Each row is a point on a landscape with many peaks, with its height.
From any point a climber steps to the highest of the 2 points nearest to it. It stops when none of these is higher. Distance is the straight distance between rows; heights are no part of it.
q829: [ 75 113 104 116 136  92 159 112 142 113 126 156 148 164 132 137  69 113
 102 100  72 117  94 179 121 122  96 100 143 172 121 130 158  70 102 138
 166 167  74 114 115 122 132 120 112 199 165 189 113  83  96 183 125 149
  70  92 121 194 175]  (h 58.2)
q254: [110 152 145 124 149 129 119  84 102 130 131 130 149 118 124  76 171 143
 195 121 137 124 154 152 146 105 134 147 137 186 140 151 154 103 159 156
 141 156  86 156 102 123  76 121 177 109 100 141 136 140 101 145 107 118
  96 141  72  93 180]  (h 48.6)
q549: [ 74 145 122 174 116 107 129 140 124  89 155 137 109  98 152 124 181 152
 183 123 178  83 126 123 139 149 146 174 105  94 149 118  79 135 181 143
  69 145 111 154 156 156 102 118 106 119 130  71  94  67 102  79 142 150
 128 115  97  67  81]  (h 28.2)
q326: [135  95 101  95 153 138 175 127 132 124 140 117 134 163 169 124 115 187
 135 113 155 103 142 139 125 144 110  83 162 126 121  76 166 210 106  73
  96  39 177 172 153  91 121 113 140  68 138 123 124 182 187 153 137 153
 107 104 183  90  98]  (h 24.6)
q607: [157 143 106 167 136 148 107 103 159 130 111 113 126  97 147 159 144  92
 119 128 149 155 111 124 115 130 136 149 191 155 147 135 130 138 213 104
 121 129 108 149 135 105 100 152 102  76 105 129 134 132  87 116 165 132
 143 148 131 114 133]  (h 43.7)
q955: [122 124 134 164 130 110 141 114 143 109 136 161 108  89 176 112 163 137
 155 109 155 116 153  94 127 123 134 152 119 115 128  97  97 194 185 129
  69  86 123 146 156 137  91 163 140 107 119  66 116  74 128  94 148 144
 131 120 138  46  93]  (h 31.5)
q946: [ 70 114 100 128 129 109 111 115 145  97 173 148 146 132 118 117 110 120
 119  70 104 107  76 160 137 101 110 120 102 146 108 158 150  55  97 164
 147 195  86 107 114 129  92 100 101 196  96 160  90 103  83 143 133 138
  74  73  96 179 142]  (h 61.3)
q574: [116 142 169 118 115 120 110 175 141  98 204 105 151 142 122  69 154 173
 196 131 178  90 150 106 145 126 142 170  32  93 114 134 108 133 115 170
  67 140 191  79 124 148 128 121 104 132 132  68 103 142 185  96 184 193
 141 105 116  64 126]  (h 68.2)
q479: [132 131  85 190 146 128 182 148 145 142 140 135 106 121 159 159 182 151
 152  98 152 118 158 128  93 130 113 134 103 127 157  83 126 193 175  88
  58  85 134 160 159 144 120 143 145  92 131  72 103 111 122 124 130 168
 115 145 181  85  92]  (h 35.7)
q481: [211 158 132 129 128 178 101  82 127 152  91 118 155 145 147 114 114  95
 113 127 113 107 127 106 164 132  93 159 175 163 102 157 138 118 157  94
 152 125 125  80 134 104  82 150  94 111  85 167 174 205 102 137  72 115
 124 175 112 130 193]  (h 53.8)
q739: [157 161 138 104 112 116 121 121 169 204  98  94 112  85 162 135 117  62
 127 141  73 169 169 125  78 129 122  83 184 148 110 136 148 157 180 127
 168  92  97  64 116  95 115 168 127 127  92 135 165 136 107 147 161  95
 127 140 152 126 172]  (h 61.7)
q396: [165 119 128 120  99 178 122 157 155  70 145 166 132 164  95 114 140 140
  92 180 142  90 101 102 144 134 118 136  97  74 125 175 126 101  80 122
 114 135 146  95 118 157 159 108  64 169 133 107 107 139 135 129  55 144
 132 116  98 140 124]  (h 49.8)
q417: [177 129  98 109 124 175 146 168 129 120 145 138 111 152 118 134 140 125
  54 182 100  74  81 132 127 137 104 130 180  91 104 166 158 120  97 102
 148 140 128  88 106 154 189 121  74 188 155 146 125 121 135 127  48  93
 129 130 102 187 155]  (h 47.3)
q753: [114 143 143 168 135 144 118 161 134 137 130  83  89  84 110 153 103 145
  82 100 121 163 206  75 103 127 163 112 140 111 159  88 138 193  91 155
 146  54 148 144 130 138 144 141 124 113 131  92 161 126 182  83 142 125
 131 128 172  93 100]  (h 31.3)
q684: [148 113 110 139 131 178 135 182 141 103 152 126 125 209  94 150 134 147
 104 187 159  80  82 105 140 157 117 137  89  82 127 145 113 143  85  82
  77 100 190 138 126 136 169 113  87 126 151 112  91 138 165 134  80 176
 157 106 125 110 104]  (h 52.4)
q697: [ 51  99 141  92 128 114 120 174 141 149 169 118 102  67 119 119  94 150
 132 120 111 141 128 116 154 128 133 111  95 110 138  97 166 159  61  96
 113  85 150 122 112 111 132 152 184 168 133 110 109 104 223 115 178 121
 127 101 147 104  94]  (h 4.7)
q766: [156  80 123 121 141 144 137 135 101 129 126 127 131 150 125 137 102 127
  95 144 122 127 103 112 114 140 133 107 134 140 100 103 134 150 134 116
 138 132 154 166 114  99 137 122 168 103 138 188 124 154 156 144 168 135
 163 124 158 133 123]  (h 30.4)
q257: [158 106 148 109 153 131 152 100  80 157  87 128 194 158 146  60  84 137
 130 119 108 111 122 125 156 118 126 111 135 176  93  99 144 114 127  90
 175 160 123 120 112 113 139 108 152 110 124 201 162 168 118 184 121 131
  95 151 104 149 180]  (h 65.6)
q856: [152 159 104 112 140 153 157 113 119 111 141 153 187 153 125 105 156 156
 191 135 180  92 113 164 147 135 101 168  85 126 123  97 120 149 144  64
  50 137 170 126 128 169 139 100 110 143 173  79  96 170 140 136 123 161
 125 149 117 110 136]  (h 47.5)
q232: [173 124 143 135 130 174 124 126 129 138 130 133 122 165 106 115 111 149
 120 138 126 146 176 102 123 140 128 133  93 105 131 119 140 138  79 111
 124  94 159 124  97 133 117 141 136 101 119 152 124 192 151 166 136 151
 119 128 134  89 141]  (h 33.0)
q65: [109 109 168  98 131  59 130 136  78 138 129 173 131  75 118  82  84 155
 138  92 114 157 148 100 139 101 125  76  81 148 128 111 112 142 105 168
 151 110  99 144  96 102 143 162 214 133 154 142 153 127 190 163 127 125
 118  84 138 112 115]  (h 16.5)
q203: [101 112 118  90 110 177 118 149 165 111 129 111  76  85 134 100 123 133
  77 142 111 123 141  97 113 129 126 144 159  84 120 125 165 158 112 106
 117  87 113 104 130 139 128 141 122 126 101 151 102 130 164  87 149 117
 138 122 123 110 129]  (h 64.3)
q355: [172 124  79 134 133 169 118 121 154 154 110 131 107 130 131 128 170 140
 113 186 173 150 123 162 127 130 133 154 136  75 115 128 122 131 121  80
  89 125 122 147 124 146 145 134  92  78 125 136  91 154 103 101 125 101
 160 174 126 150 106]  (h 44.1)
q948: [ 83 107 119  98 165  97 165 133  76 140 143 157 137 115 118 105 146 151
 179 122 144 127  97 172 149  99 117 118  81 179 131 102 134 137 144 111
  97 149 135 176 115 134 142 110 213 122 146 128  83 123 165 155 166 151
 120  99 113 116 132]  (h 16.2)
q301: [100 109 108  88 127 141 128 156 141 167 137  86  57  61 169 130 150  91
 122 158 127 132  99 125 115 125 108 104 170  82 104  93 143 171 179  91
  91 101 128 114 148 123 132 149 161  76  80 126  97 111 144 103 162  99
 166 144 167 129 114]  (h 59.0)
q822: [177 160 101 125 139 160 123 112 152 199 136  84  86 128 180 153 136  85
  78 134  83 139 159 121  76 152 114  78 229 167  90 103 179 188 183 119
 164  69 119  66 121  93 112 160 107  75  96 149 147 177 123 124 156 105
 121 137 151 136 179]  (h 56.6)
q331: [ 76  50 106 102 129 118 131 157 116 114 176 144 124 178 143  68 161 167
 143 160 149 125  69 151 148 111 138 122  61 121 107 137  99  81 121 160
 122 154 147 138 133 152 149 114 158 137 114 135  60 112 136 141 116 143
 168  60  71 177  89]  (h 12.8)
q537: [128 142 182  74  85 102 113 119 174 140  83  94 104  59 162  90  98  68
 131 146  90 197 164 108  98 100 154 111 185 101 110 162 106 126 174 153
 129 104 102  73 110 135 127 192 152 122  83 145 140 146 107 123 139  78
 145 131 137 129 125]  (h 66.9)
q908: [196 134 109 208 128 113 127 129  98 178 106 153 130 110 114 158 132 109
 132 104 107 172 189 150  71 125 132  95 147 207 161 119 128 152 177 128
 184 124  97 163 126 110 157 166 146  85 183 121 153 118 102 175 134 127
 142 140 164 128 135]  (h 68.0)
q22: [138 129 155  67 141 133 162 131 146 122 129 125 137 137 110 122  35 130
 117 144 100 100  94  87 155 111 144  96 116 113 128 159 145 111  78 167
 119 114 123 102 139  95 127 105 148 175 111 135 129 147 181 150  98 163
  56 116 129 125 142]  (h 13.4)
q942: [111 160 112 184 120 149  95 133 112  78 171 134 124 137 139  95 224 167
 142 122 182  86  99 125 129 155 129 190 120  91 119 123 102 121 180 143
 112 171 137 161 138 157 103 123 105 127 124  96  92 112  83  77 124 135
 181 143  97 123 114]  (h 25.4)
q617: [173 152  97 170 150 117 165 122 111 143  95 132 128 203 114 198 147 122
 103 130 121 162 158 174  81 167 125 110 151 158 173 127 137 123 135  96
 170 145 139 147 128 150 159  98 128 124 190 158 136 119  81 191  95 144
  99 128 148 169 156]  (h 59.4)
q211: [ 64  93  92 128 159  73 149 146  88 125 177 144 137 146 113 100 184 161
 180 102 161 124  88 176 140  89 135 125  65 155 124 129 112  86 125 156
 121 194 114 157 117 159 136  92 175 128 110 123  63 114 111 146 143 147
 115  73 101 155 122]  (h 14.3)
q224: [206 119 114 117 118 175 105 104 138 118  86 173 150 140 157 101 108 107
  75 142 109 120 116 105 159 132  75 128 146 112  99 127 132 125 131  55
 121 131 122  93 130 114 140 124  80 131 115 164 149 158 119 154  84 125
 135 153 126 148 169]  (h 51.5)
q725: [ 74 113 160 145  98  65  95 150 136 127  98 120  69  39 144 175 111  90
 118 109 126 145 144 111 111 134 161 134 114 130 143 118  70 164 153 166
 109 107 101 159 142 117 130 170 159 110 131 104 158  78 159  82 171  80
 170 110 150  98  74]  (h 59.2)
q377: [170 142 180 118 112 145 104  85 134  89  98 122 177 151 111 120  83 121
 139 184 123 114 132 106 143 134 147 134 179 115 126 160 108  74 118 155
 158 130 113 148 115 127 145 109  80 138 138 137 183 119  81 125  85 120
 153 177 104 144 141]  (h 50.0)
q515: [144 120 150 106 143 113 162 100 112 140 174 142 130 152 138  71 153 188
 174 111 156 140 164 126 134 109 119 114  96 127 136  88 148 202 119 119
  76  59 149 144 149 124 107 128 189  97 124  98 136 159 186 156 138 164
 101 102 127  80 110]  (h 21.3)
q132: [156 177 147 173 142 156 112 117 110 149 170 136 146 116  86 124 152 137
 168  73 146 115 175  93 115 105 118 158  75 127 157 111 135 164 115 155
 108 121 175 112 107 138  99 139 137 151 121  42 166 164 160 109 127 143
 115 174 152  81 119]  (h 6.4)
q869: [ 46 116 133 155  88 107  86 128 116 100 136 146  99  83 122 112 156 102
 137  71 143 154  84 143 127 119 153 153  82 100 119 175  88  79 116 178
 123 168 122  98 125 141  66 129 126 156  93 136  86 103 112 117 166 110
 131  70  93 122  99]  (h 60.8)
q234: [134 108 151 103 130 108 118  79 127  83 110 133 159 153 153  67 133 142
 133 175 154 128 119 138 157 113 132 130 137 130 103 141  95  67 157 186
 154 164 115 158 138 132 132 104 118 127 110 148 139 117  74 128 102 118
 147 149  61 186 128]  (h 47.8)
q546: [183 130 112 104 117 164  84 109 183  89  80 165 142 103 112 177 114  97
  56 172 149 142  92 119 157 123 124 136 180  93 104 162 102 114 100  77
 101 140 135 110 132 113 160 114  23 113 118 154 144 143 117 117 101 127
 142 163 119 146 137]  (h 49.4)
q214: [ 91  88 127 166 120  32 110 131 129 122 102 149  98  73 154 169 145 142
 134 117 152 122 157 139 161 146 142 151  66 154 117 102  43 180 150 146
 100 132 120 187 155 117 142 154 172  97 158  95 141  68 185  85 167 119
 159 109 142  69  57]  (h 65.0)
q71: [159 152 165 147 111 151  89  90 154 119  68 129 158 118 103 180  70  95
 123 103 124 184 173  94 136 105 159 135 139 156 176 141 106 138 103 127
 128  68 122 119 142 119 119 131  89  78 116 123 195 138 127 107 143 140
 122 134 133  75 123]  (h 37.5)
q219: [110 159 122 148 185 103 164 134 119 118 150 116 168 180  90 127 142 158
 157  97 146 123 130 150 148 125 135 135 112 162 141 150 151  69 117 143
 173 221 126 152 129 150 140  83 109 155 101 134 126 156  78 148 110 149
  58 122  79 179 156]  (h 50.2)
q863: [114 124 110 132 126  49 193 133  90 104  83 153 136 130 123 183 118 109
 133 108 108 137 113 177 118 124  84  92 131 182 169 122  94 145 155 122
 127 106 133 169 144 130 170 119 164 158 203 115 138 105 165 158 108 108
 131 115 169 132 140]  (h 65.5)
q879: [177 130  98  85 145 149 151 151 151 152 133  95  90 139 168 155 101  97
  59 143 103 108 103  83 114 151 104  80 219 106  92 135 157 184 164 119
 140  73 146  92 137  91 142 126  99  96  92 153 146 174 132 118 115 100
 111 120 159 123 149]  (h 58.8)
q27: [170 162 111 153 152 124 134  96 120 141 117 135 157 136 131 141 165 128
 172 130 156 164 147 137 138 118 119 150 128 161 152 134 124 115 177 120
 128 145 127 152 127 112 102 116 146  93 116 123 149 141  87 143 134 136
 106 144 116 114 139]  (h 47.2)
q859: [194 125 109 135 151 168 126 108 141 186 145  94 106 118 167  73 182 163
 165 138 150 164 196 144  96 100 150 118 176 127 118 111 145 179 148 127
 112  46 121 153 133 136  99 170 147  50  97 100 123 158 109 110 138 113
 149 179 161 101 113]  (h 35.9)
q369: [141 171 116 183 130 161 121 155 167 104 110 114 157 129 124 230 116 105
 112 111 130 115 130  82 125 150 129 159 165 136 164 123 143 136 138 113
 117 103 126 137 164 123 133 106  45 123 136  79 165  84  93  70  95 144
 126 157 150  86 115]  (h 36.9)
q644: [113 123 122 182 108 152 118 151 112 114 176 153 132 178  84 145 150 132
 126  99 119 102 124 133 112 141 108 151  44 131 156 100 138 136  97 144
 110 134 156 147  90 142 116 113 130 153 172 121 118 108 136 135 158 133
 166  93 151 112 125]  (h 62.2)
q440: [128  89 113 116  91 142 123 146 154 140 111 120  86  78 140 100 147 123
  79 137  82 172 182 132  73 132 149 119 139 103 118 124 164 131 121 125
 170 136  93  89 116 151 125 158 135 129 112 183 105 106 118 114 162  95
 147 105 126 151 139]  (h 59.8)
q36: [107 136  84 160 135 140 167 174 157 107 123 105 103 142 131 196 132 133
  96 135 108 102 148 120 124 149 102 128 128 118 168 103 135 153 134 101
 110 119 130 152 155 133 149 111 103 128 133 106 117  92 122 103 118 143
  99 120 158 102 116]  (h 40.2)
q240: [193 106 103  97 128 144 153 146 122 174 111  98  99 171 148 105 158 113
  94 182  86 146 162 160  80 147 119 109 177 132  72 144 146 134 153 118
 183 159 140 105 112 140 162 126 140 130 114 181 114 164 101 148  82  82
 150 143 118 200 179]  (h 51.9)
q446: [ 91  73 167  78  84  97 114  97 166  87 103 161 142 115 154 113  71 141
 118 142 100 130 153 106 141 123 140 111 106 113 112  99 102 108 116 157
 119  96  95 137 125 103 136 140 140 129 126 181 127  97 141 135 154 129
 141 104 101 118 103]  (h 60.3)
q193: [144  87  75 119 170 163 160 143 111 164 156 110 101 174 149 171 115 141
  91 113 142  79  79 124 110 158 122  83 146 159 111  98 157 193 124  83
 117  79 185 158 142  77 126 133 160  53 126 154 102 183 180 163 148 140
 149 105 192 108  94]  (h 27.5)
q561: [114 110 165  89 127 163 115 158 133  96 194 130 190 174 102  43 109 170
 172 149 150  74 110 115 166 135 122 137  24 129 104 144 126 125  98 139
  86 147 195  93 105 136 144 109 122 154 134 114 108 151 173 147 151 193
 142  78  79  97 125]  (h 70.4)
q442: [127 106 177 117  72 109 107 108 166  87  79 147 134  84 170  88  86  97
 116 143  95 158 149  84 119 114 152 122 138  92 127 141  73 109 161 145
 123 103  95  97 146 141 136 171 113 136 111 143 154  94  99 131 134 113
 157 114 117 112 101]  (h 63.0)
q443: [180  95 118 130 115 148 156 130 122 182 100 116 126 139 141  89 135 139
 117 149  71 164 215 154  90 126 134 104 162 133 107 116 159 120 121  84
 188 126 113  85 124 155 146 170 143 126 126 188 118 143 107 172 107 113
 119 144 127 144 179]  (h 55.4)
q226: [143 149 138 133 101 162  94 121 160 124  89 152 123  98 110 157 147  95
  96 162 152 150 108 115 122 138 128 186 152  53 121 152  95 102 112 104
 105 149 139 113 123 150 129 150  73 129 128 123 123 123 106  99 136  92
 174 175 114 133 106]  (h 47.1)
q809: [ 69 108 120 132 100 113  84 117 124  81 152 144 133 103 127 114 111 109
  93 106 115 123  64 119 143 130 124 146 107 103 102 153 113  82 107 153
 135 172 122 117 129 126  99 111 109 199 127 168 111  67 108  94 154 121
 154 104 127 146 117]  (h 65.1)
q605: [136 163 125 118 160 115 134 111 156 148 135 109 123 161 128 154  96  94
  91 158  90 127 102 149 133 134 106 121 195 163 109 159 152  90 138 133
 186 176  81 116 118 101 125 115 106 175 126 177 152 114  74 156 128 127
  84 136  93 203 180]  (h 55.0)
q868: [109  95 168  62  98 155 109 129 185  81 106 125 117 115 131 139  61 137
  96 137 121 120 137  74 144 132 125 122 157 106 112 115 137 162  90 111
 115  51 125 130 127  92 125 134 126 114 120 179 140 155 182 101 160 127
 144 105 137  84 107]  (h 60.5)
q175: [186 162  89 147 157 149 156  93 127 109 109 147 188 167 132 147 148 152
 165 146 174 125 124 167 149 151 117 157 161 143 153 112 126 120 161  58
  85 139 142 132 122 141 143 114  82 113 167 131 113 185  88 167  93 153
 106 156 138 134 139]  (h 51.2)
q681: [134 155  90 182 153 107 172 137 111 135 139 104 126 186  84 176 179 161
 130 102 138 151 143 179 107 155 128 142 111 133 174 134 132  96 117 107
 172 194 121 168 131 169 158  97 122 130 157 124 126 123  75 132 119 141
 105 124 133 191 128]  (h 54.3)
q322: [100 146 107 168 124 133  78 124 125  71 188 135 136 157  99  94 208 171
 146  96 181 104  91 147 153 160 102 175 131 108 108 159 132  80 134 129
 153 218 122 154 122 158  70 108 101 166 117 102 113 130  51  95 141 116
 158 122  98 189 121]  (h 23.0)
q903: [ 97 159 129 118 142 123 117 105 118 174 134 128 116 130 117 124 137 110
 143 126 108 128 147 175 130 116 115 141 166 202 130 134 191 106 134 132
 170 174  68 109  91 109 100 111 149 140 117 175 119 132 100 157 135 111
  64 127  80 154 202]  (h 51.8)
q535: [ 89 131  87 156 148 122 151 151  90 195 142  95  71 111 134 187 199 102
 136 126 146  97  84 175 101 136 102 111 159 143 146  79 143 162 199 115
  92 142 100 182 150 114 130 149 197  80 142 105 108 104 137 130 145 140
 148 161 183 149 130]  (h 46.5)
q184: [ 28 101  99 128 106  79 129 173 135 138 136 110  98  66 112 155 112 130
 131 112 105 114 132 145 152 120 140 118  73  96 148 125 141  98  55 141
 113 145 126 114 141 137 136 110 138 167 128  93 100  63 184  99 137 121
 102 106 147 119  87]  (h 3.0)
q491: [ 97 135 196 105  93 156  77  87 147  81  77 121 183  96 117  57  74 122
 147 105 118 131 138 111 160 107 174 158 129 133 133 194 109  58 108 151
 146 142  84  82 137 152 112 137  92 144  84 137 137 142 120  99 110 149
  97 168  63 118 156]  (h 40.1)
q313: [118  99 159  63 133 118 135 117 109 131 126 116 113 144 137  87 140 108
 141 195 137 127  92 153 127 113 134 111 145 128  85 128 133 101 155 174
 136 158 120 161 102 121 134 106 169 119 113 153 116 136 102 145 128  70
 159 134  93 189 129]  (h 45.6)
q638: [137 183 112 167 138 157  96 121 147 101 162 104  98 147 107 144 180 129
 103 116 149 118 112 131 134 175 119 195 198 143 135 173 157  91 158 110
 183 191  95 146 133 155  89 129  80 161 100 109 144 131  45  83 121 106
 144 155  96 194 146]  (h 20.7)
q722: [135 139 145 166 111 118 108 129 173 108  88 114 133 108 138 196 111  81
 131 130 153 173 140 107 129 120 167 154 146 152 173 159  99 127 174 127
 116  98 103 159 164 114 135 139  87  91 109 103 157  82  94  91 152 136
 157 130 113  91  91]  (h 40.4)
q588: [ 95 145 191  94  99 151  90 156 132 148 161 133 103  88 109  87 101 116
 149 110 112 166 137  85 152 101 144 119  83  90 145 147 138 120  58 151
 128  97 141  70 110 139  91 174 165 193 124  86 115 125 185 128 144 108
 119 100 141 117 111]  (h 6.6)
q639: [124 159 165 123 117  94 113  90 144 105 116 146 180 145  79 163  98 121
 132 140 119 158 110 138 139 127 146 137 163 123 142 173 121  38  88 182
 181 169  92 142 138 142 125 117  84 192 144 105 168  91  53 129  91 115
 126 164 111 194 114]  (h 52.6)
q507: [ 91 120 154  76 141  81 152 152 103 148 120 129 136 112 107 136  58 136
 118 140  94 136 115 127 121 103 143  74  99 132 138 127 145 108  63 177
 168 116 113 130 106 111 160 123 181 172 153 153 135 121 165 160 116 108
  91  95 131 157 120]  (h 14.8)
q631: [171 142 121  96 170 125 168  92  69 199 109 132 155 145 145  82 109 144
 150 100 111 144 158 145 136 107 114  78 174 178 114 101 166 167 134  89
 163 108 144 111 131  95 124 121 165  93 117 155 160 196 144 183 126 125
  81 142 146 131 173]  (h 69.9)
q172: [ 86 132 164  83 130  98 136 127 141  92 151 131 134 130  95 149  92 133
 162 148 137  95  81  94 177 119 150 114  67 106 135 159 115 104 103 200
 102 140 135 123 140 106 106  97 152 165 127  86 111  99 183 108 112 155
  89  92 111 100 100]  (h 12.0)
q529: [134 159 128 114 158 111 190 139  62 141 119 116 133 179 112 178  87 127
 108 117 105 103  82 164 113 121 110 105 155 173 149 103 143 154 105 118
 144 116 157 134 123 126 169  96 151 166 215 133 157 139 162 154 106 114
 111 119 151 144 156]  (h 58.9)
q893: [159 123 123 114 132 172 121 118 115 125 134 145 165 149 139  49 173 169
 164 146 177 108 126 168 155 117 104 183  84 135  93 105 136 120 116  80
  94 166 141 129 103 149 122 107 124 134 116 148  98 178 121 121 126 138
 145 161  77 139 164]  (h 44.3)
q150: [185 147  85 163 165 200 132 126 125 175 138  81 100 141 149 126 202 163
 123 139 181 123 136 129  96 135 134 162 137 106 117 118 123 163 147 117
  99  96 147 160 143 137 106 133 125  58  98 114 104 183 103  80 104 127
 166 194 140 128 119]  (h 40.3)
q434: [ 41 114 148 130  78 107  92 152 134 108 137 109  50  66 152 143 136  80
 112  97 107 138  97 107  96 127 160 120 115  98 129 146  95 129 160 183
 124 123 102 125 133 128  91 151 167 129 106 136 102  71 136  93 163  83
 169  67 140 115  89]  (h 55.3)
q428: [129 162 170 126 102 159  98 127 119 152 125 138 126 113  95 118 138 100
 158 104 117 153 159  90 129 118 131 176  90  90 137 151 129 107  83 154
 129 125 162  77 113 144  79 153 124 182 119  80 139 153 153 100 130 109
 138 173 129 103 142]  (h 8.4)
q405: [ 50 135 156 121  78 124  52  84 131  81 115 142 148  90 120  67 108 112
 160  83 133 115 109 158 136 109 177 142 139 106 112 204 128  30  76 194
 147 174  88  73 130 152  93 119  55 177 100 134  89 101  90 110  96 105
  95 170  77 155 133]  (h 38.5)
q683: [ 83  71  97 144 126  31 175 155 101 122  84 126 118 117 156 181 146 138
 137 123 130 128 122 179 144 128 114 110  87 144 138 112  66 127 143 117
 121 144 128 186 171 138 172 122 183 130 156 111 116  73 161 123 134 120
 140 118 161 136  86]  (h 72.2)
q93: [120 116 178  71 133 152 116 104 112 130 116 145 178 116 124  38 106 138
 169 146 131 112 135 112 186  90 133 154  87 115  83 140 132  84 105 122
 127 160 130  89 112 136 102 133 140 154  90 145 118 168 141 133 114 144
 105 166  70 129 163]  (h 42.0)
q465: [ 80 114 110 132 122 163 118 166  87 189 183 110  55  84 138 122 205 113
 125 126 129 106  89 132  94 132 124 139 115 108 127  89 149 148 170 129
 111 135 119 130 136 144  98 141 203 100 108 110  91  94 144 110 147 112
 178 131 155 130 118]  (h 53.0)
q61: [ 72 110 132 152  81  88 122 179 139  80 186 135 138 133 134 114 149 160
 166 118 147  75 107 109 157 144 142 159  32  84 105 130  85 116 107 161
  89 139 180  85 131 141 124 111  85 176 147  76  93  79 164  71 166 175
 149  76 128  74  91]  (h 74.5)
q414: [189 130 109 156 170 118 138  99  65 191 113 145 126 122 114 119 133 146
 134  92 135 164 187 143  99 114 132  74 120 179 138  97 144 189 147 134
 152  99 150 159 127 107 140 131 176  67 155 122 167 178 157 166 114 137
 115 152 171 123 138]  (h 77.7)
q179: [132 112 117 143 147 168 154 158 111  98 155 125 137 242 102 149 146 131
 111 147 159 101  60 160 140 158 112 148  76 147 142 105 131 145 116  82
  94 133 187 162 123 132 151  88 140 142 181 142  99 139 141 147 122 145
 162  99 127 155 117]  (h 56.3)
q817: [111 180 154 112 143 142 119 123 104 137 144 113 118 116  83 162 121 113
 139 144 134 110  86  98 138 121 142 153 136 103 151 166 135 102 113 175
 140 149 140 130 111 118 104 118 145 161 125  92 142 131 136 109 115 107
 122 153 116 122 116]  (h 10.2)
q732: [179 153 109 132 158 105 159 106 117 125  76 134 184 189 148 148 129 126
 141 143 147 165 119 176 123 146 122 124 183 167 150 134 114  84 170  58
 156 148 137 133 150 130 169 112  99 129 170 160 145 168  75 192  89 136
 119 166 126 198 157]  (h 54.7)
q763: [191 156 140 156 128 151 109  97 116 173 108 120 173 110 154 121  71  83
 114 102  61 137 146 105 124 130 118 124 197 182 121 128 148 129 155  93
 184 118 104  72 135 103 122 158 109 116 108 164 194 145  94 125 124 111
 128 168 142 132 184]  (h 56.8)
q261: [106 123 147 161  93 116  96 149 151  75 130 154 145 132 107 153 116 130
 121  96 136 100 155  97 134 134 123 177  41 116 133  97 111 140  82 138
  84 126 165 127 113 123 113 121 101 148 154 117 145 107 171  97 169 167
 142 114 142  51 114]  (h 67.8)
q310: [ 79 126 126 135 147 127 148 177 114 160 134  54  73  60 122 216  98  99
  73 116  95 105 123  92 112 140 119  91 166  98 142  96 142 184 113 130
 134  93 126 156 132 116 156 168 153 107 127 105 152 107 181  93 122 108
 137 141 203  98 103]  (h 27.6)
q391: [164 140 144 129 138 155 124 134 153 129 107  83 118 119 129 190  70 113
  82 118 108 156 178  71 112 134 160  79 190 129 143 115 137 184  91 138
 153  40 150 133 146  98 149 113  84  67 120 117 182 140 134 103 110 131
 119 126 192  82 114]  (h 34.6)
q78: [191 124  72  90 157 118 151 119 145 168  99  99 103 178 189 110 132 118
 117 172 132 131 130 127 106 155 121  48 186 128 103 127 159 147 166  98
 127  87 159  95 158  80 141  99 115  60  93 154 127 185 125 177 120 130
  83 115 155 148 151]  (h 63.4)
q91: [116 141 148 134 134  54 133 122 121 117 111 125 156 120 108 173 101 100
 133 149 109 159 100 138 119 142 127 129 156 118 145 137  93  99 151 167
 155 176 110 161 133 112 166 116 124 155 155 110 175  73  69 123 137  85
 165 140 149 184  88]  (h 56.1)
q160: [ 82 105 136  98  89 101  94  84 158  53 111 186 173 113 123 107  94 134
 146 128 153 106  85 142 167 117 142 144 110  95 103 158  78  24  81 183
 112 188 104 106 136 153 134 123  36 194 137 111  96  72 106 129 105 164
 109 154  82 162  94]  (h 36.8)
q695: [145 133  78 143 134 177 176 163 126 152 150  95  80 168 119 178 151 128
  83 161  95  96 113 142  99 156 113 135 170  94 135 115 174 150 120  95
 143 122 141 111 115 160 152 125 106 124 160 133 107 124 116 132  92 116
 123 136 151 149 148]  (h 44.0)
q665: [124 112 149 122 143  67 145 114  68 133 164 184 138 125 126  62 149 181
 190  92 135 139 146 131 140  93 122 100  51 145 142 101  97 168 130 160
 104 114 132 135 115 145 128 139 216 129 144  93 135 129 189 167 138 159
 115  68 114  83 122]  (h 18.6)
q270: [152 126 157 152 118 119 121  97 154 130  98 156 159 127 104 144  88 138
 148  96 115 155 205 114 133 117 123 112  83 139 169 104 133 158  78  97
 107  91 122 129 118 109 129 131 130  86 132 126 164 146 152 166 153 154
  89 123 138  69 132]  (h 35.2)
q811: [150 131 131 172 114  72 115 128  92 140 116 145 131 101 109 145 123 111
 123 107 101 172 146 142  99 116 132 101 119 172 151 143 108 118 157 184
 193 160  87 162 115 121 148 132 149 142 153 127 166  76  80 133 126  93
 145 105 139 162 129]  (h 60.6)

Where does a climber stop that starts at each point below?
q405 | q617
q549 | q61
q234 | q414
q172 | q809
q310 | q61
q150 | q537
q211 | q809
q753 | q809
q232 | q809
